Each row is a point on a tangle of strands that fork and nearly touch. The rows are in no order.
(in the rows, 128 means zero)
Points whose rows are less than 103 apart are linked; no others are. Some points are linked to none.
(646): [144  96 176 180 148  56 119 134  47 119 115 175 141 118 121 147 111 126
 157 153 139 149]
(637): [126  87 136 111 168 132 153 120 155 180 135 114 106 119 160 105 117  93
  94 124 102 125]
(508): [130 152  64 106  88 139 134 111 153 122 155 108 201  96 100 106 109 177
 119  98 121 137]
(248): [116 173 165 142 133 146 142 170 131 141 128 156  93 154  73 130 106 142
 115 180 112 165]
(538): [147 130 113  88 100 121 143 131 169  64 109  69 123 127 102 159 113 142
  52  93  89  79]
(179): [112  80 176 127 148 137 118 143 159 150 124 104  68 124 132 133 107 106
  89 129 106 139]
(306): [127 108 103 115  82 143 129 145 169 116 123  83 154 100 100 142 116 146
  63  87 108 147]
(45): [109  75 135 112 122 117 136 103 139 128 133 108 114 102 100 112 130 126
  55 115 123 165]
(939): [110  98  96 102 101 115 158  83  98 165 153  89 172 136 162  90 121 126
 131 125 174 129]
(614): [131 114  87  85 121 122 168  42 109 189 151 131 135  90 176 104 126  95
 156 149 169  82]
(609): [155 178 138 160 131 142 146 164 168 132 144 143 111 107  68 129 122 156
 117 176  91 174]
(917): [118 128 141 100 121 152 137 119 135 157 131 120 181 170 170  93 117 147
 104  94 144 154]
(879): [150 123 161 143 119 119  94 184 143  95 123 149  96  96  83 168  95 156
 119 119 101 119]
(446): [118 120 160  84 130 133 148 115 169 106 102  93 102 142 148 117 104 138
  49 111  98 101]
(252): [143 127 161 125  82 109 135 189 136  81  75 138 116  81  41 187 103 167
  94 146  54 152]
(332): [119  97 137  99 141 149 148 103 162 176 159 100 144 109 191  74 116 114
 103  91 124 108]
(80): [113 184 115  99 124 171 133 135 169 124 138 101 166 145 143  77  88 149
 134  60 102 111]
(958): [137  88 201 129 103  93 119 184 109 134  95 170  88 122 100 156  58 128
 112 141  92 124]
(15): [148  99  94 110 139  93 164  44 132 175 123 113 144  86 143  91 144  94
 127 158 165 109]
(339): [ 99 159  79 138 132 122 131 101  96 142 127 134 137 173 158 108 138 125
 186 132 174 122]
(390): [131  97  92 102 151 112 111  75 137 153 128 134 127  95 143 107 127 115
 121 120 137 107]
(975): [106 150 134 183 106  71 113 120  86 101 105 109 141 136 105 149 164 141
 203 198 163 153]
(819): [113 116  96 152 165 113 104 162 102 152 100 175 102 140 195 149 160  88
 172 124 149 115]
(528): [147  71 169  99 126 134 113 136 170 141 118  99  66  77 136 140 131  97
  73 127  90  89]
(970): [126 108  92  96 110 147 100 143 161 130 141  98 127 108 100 123 124 141
  95  84 115  91]
(11): [139 132 131 144 107 161 135 124 120 100 174  75 146 155  87 124 117 138
 109 131 159 154]
(364): [133 164 112  90  98 149 139 118 172 103 126 117 196 129 111 104 118 166
 102  68 120  92]
(212): [135  97 124 128 166 107  83 103 135 138 107 153 110  93 181 141 143 106
 138  97 129 102]
(805): [175 154 119 126  61 175 181 144 158  92 158 105 173 120  76 130 118 158
  71 116 108 158]
(702): [ 97 134  58 141 142 117 140 120  99 178 116 174 102 129 202 126 167  67
 181 150 149  95]
(143): [150  99  99 138 153 124  82 134 106  87 147 156 104  93 113 142 118 138
 155  79 126 105]
(765): [144  80 186 136 160  93  88 126 151 142 119 150 115  66 158 147 129 112
 114 125 107 110]
(650): [106 162 129 147 139 143 132 147 158 150 150 120 152 131 108 122 155 156
 140 168 139 182]
(529): [ 78 154  68 101 134 132 154 113  75 161 120 142 153 175 200  92 138  94
 177 135 159 103]
(460): [105 159 104 134 153 143 103 129 123 127 117 144 110 149 135 112 128 131
 156 114 159 121]
(892): [148 182 151 157 165 125  96 140 117 107 151 186 112 135  80 149 127 151
 162 158 123 144]
(989): [154  99 129 129 148 137 135  93 185 164 126 146 119  43 155 105 144  91
 152 131 107  68]
(121): [109 161 126 158 155 153 153 131  77 154 156 132 126 220 130 133 154  85
 150 137 152 158]
(869): [110 138 101 164 115 114  82  75  75 108 128 145 100 162 149 150 173 113
 190 150 184 103]
(484): [147 109 131  88 133 117 111 152 176  64 105  97 105 102 132 149 105 131
  97  83  80  69]
(144): [118 126  75 107 132 145 159  87  94 183 123 142 123 130 192 108 135  76
 178 137 164  88]
(921): [106 132 105 141 104 131 156  84  77 148 137 112 182 188 165  96 127 124
 146 132 175 138]
(230): [121 100 106  73 107 136 157 104 135 162 139 111 184 127 158  92 117 136
 105  92 129 117]
(418): [117 179  83 105 114 169 128 109 101 132 152 141 171 145 145  93 105 144
 154  74 160 112]
(485): [158  67 156 145 148  79  95 152  77 111 123 158 126  69 138 160 117 126
 147 139 140 143]
(673): [153 168 128 145  95 163 150 148 169  89 140 111 122  91  61 150 120 151
  87 140 101 151]
(780): [106 112 137 154 167 125  80 177 135 142 128 174  93 114 158 159 151 121
 156 120 133 135]
(106): [123 151 125 163 121 144 128 127 110 123 161  85 125 169  70 135 136 129
 163 166 152 146]
(346): [128  93 167 174 112  96  89 134  73 122 121 125 148  86  68 152 146 167
 137 166 152 161]
(842): [156 193 148 157 137 170 162 126 145 158 166 126 155 158 103 116 158 128
 135 174 113 164]
(697): [ 95 131  85 155  92  83 142 103  98 105 119  75 143 136 111 113 160 142
 172 183 171 150]
(537): [119 147 171 112 144 118 123 189 138 131 100 148  68 179  82 148  88 141
 128 145  87 134]
(652): [126 133 156  74 107 155 120 106 167 108 138 101 131 156 150  97 124 150
  66  69 107  93]
(253): [126 194 102 167 170 155 138 113 103 105 128 148 115 182 109 132 178 100
 198 183 133 135]
(833): [143 143 132 150 117 153 164 106  98 120 159 121 188 202 134  91 131 135
 138 131 165 170]
(231): [153 125 165  94 114 156 144 116 142 111 147  93 142 180 159 102 103 133
  76  84 127 146]
(766): [135 142 177  88  99 141 171 149 159  96  81  68  89 156 125 140 103 147
  60 124  81 126]
(38): [116 167 119 149 152 154 104 132 121 126 168 177 105 165 101 140 154 130
 158 130 139 140]
(365): [145  98 120 141 134  99  92 127  86 100 143 142 111  86 122 153 135 117
 162 128 171 123]
(75): [135 186  92 116 121 184 157 122 144 115 159 142 190 169 146  93 104 164
 162  64 126 141]
(374): [131 150 130 171 142  89  95 147  92 103 113 160 136 123 130 147 149 153
 193 169 174 140]
(178): [157 167 139 103  73 111 151 167 166  64  61 133 114 110  63 183 113 175
  77 150  52 112]
(505): [107 101 111 141 129 106 141  95  97 114 143  91 129 149 103 125 133 126
 157 145 166 145]
(944): [123 174 133 143 169 158 156 160 137 141 142 139 145 209 142 130 147 120
 125 123 130 159]
(768): [145  90 231 130 156  93 103 149 113 157 115 177 124  77 183 169 108  98
 139 131  94 110]
(441): [168  87 139 156 136  87 125  86 101 155 122 160 130  46 148 126 161 103
 175 180 159 118]
(122): [138  90 230 128 124  97 106 185 111 139 113 162  88  80 144 179  64 115
 123 118  83  99]
(119): [155  80 155 108 137 138 106 121 198 147 127 110 118  46 154 118 121 114
 102 118 101  62]
(283): [134 119 100 135 133  98  99  85  61 125 108 175  90 127 180 135 156  78
 185 156 174 104]
(448): [148 138 117 122 118 136 143 172 176  81 117 100 138 104  97 144 114 162
 101 108 107 143]
(628): [118 126 159 150 174 137 136 184 143 137 123 148  82 173 123 138 100 109
 129 117 106 148]
(756): [101  97 146 150 117 100 122 141 106 130 122 130 129 122  78 153 143 147
 123 174 131 188]
(215): [134 165 164  94  89 128 169 163 167  68  49  72  92 117  78 161 115 166
  90 134  74 108]
(211): [ 81 170  89 142 153 166 127 119  73 139 129 154 131 220 160 134 175  66
 165 141 168 126]
(408): [133 120 149 122 165 111 106 159 166  99 112 123  96  97 162 122 123 120
 106 103  75  83]
(61): [153 170 167 129 117 193 155 126 120 130 157 164 193 210 151  93 128 137
 134 105 147 153]
(668): [131 124 156 163 164  91  89 145  95 126 116 176 120 146  89 144 124 128
 164 169 129 148]
(249): [124  72  80 120 101  94 110 144 144 128 114 106 147  62  89 141 141 157
  83  96 109 147]
(935): [ 97 105  72 133 101  92 126 119 141 109 119  96 173  93  94 109 150 152
 111 120 132 165]
(544): [124 164 119 134 108 160 146 132 173 151 143 101 160 131  94 114 125 173
  91 135 134 178]
(655): [116 167  86 125 126 183  96 129 131 141 162 130 137 131 112 117 142 161
 165  86 153 118]
(586): [112 100 117 126 167 114 141 130 119 179 131 114 117 149 166 119 144  96
 132 139 137 146]
(625): [120  84 107 144 143  84 117 133 119 160 119 114 130 104 126 123 150 128
 121 153 144 170]
(719): [169 167 139 127  85 178 159 118 153 123 181 119 185 139 113  94 124 166
 107 120 119 159]
(25): [163 104 104 137 125  73 124  53  91 147 124 146 104  94 187 128 157  85
 173 174 157  96]
(714): [121  90 153  95  75  99 142 150 150  95  86 118  96  84  90 166 112 136
  51 128  81 137]
(150): [ 78 134  76 150 135 146 105  99  60 121 127 150  88 200 153 147 164  64
 194 153 172  98]
(618): [117 150 142 130 175 154 160 149 141 123 124 126 115 187 157 125 102 111
 108 104 107 127]
(612): [111 119 146 106 145 144  71 119 149 127 126 142  97 121 160 115 131 111
 104  84 113  86]

A fork is a point with three links. Follow the links from the first point to the second and name the forks in between, in order.
(892), (119): (460) > (339) > (921) > (230) > (637)
(418), (652): (460) > (339) > (921) > (230)
(446), (212): (230) > (921) > (339) > (144)
(61), (756): (921) > (230) > (637)
(150), (249): (673) > (306)
(215), (106): (230) > (921) > (339) > (460) > (668)
(508), (365): (460) > (668)
(614), (119): (144) > (339) > (921) > (230) > (637)
(702), (143): (144) > (339) > (460) > (668)

Follow the links from the first point to the second, and from the first to the third. Name the last point that the two ways share.
(121), (719), (935): (673)
(586), (819), (612): (144)
(652), (780), (374): (339)
(958), (178), (505): (339)
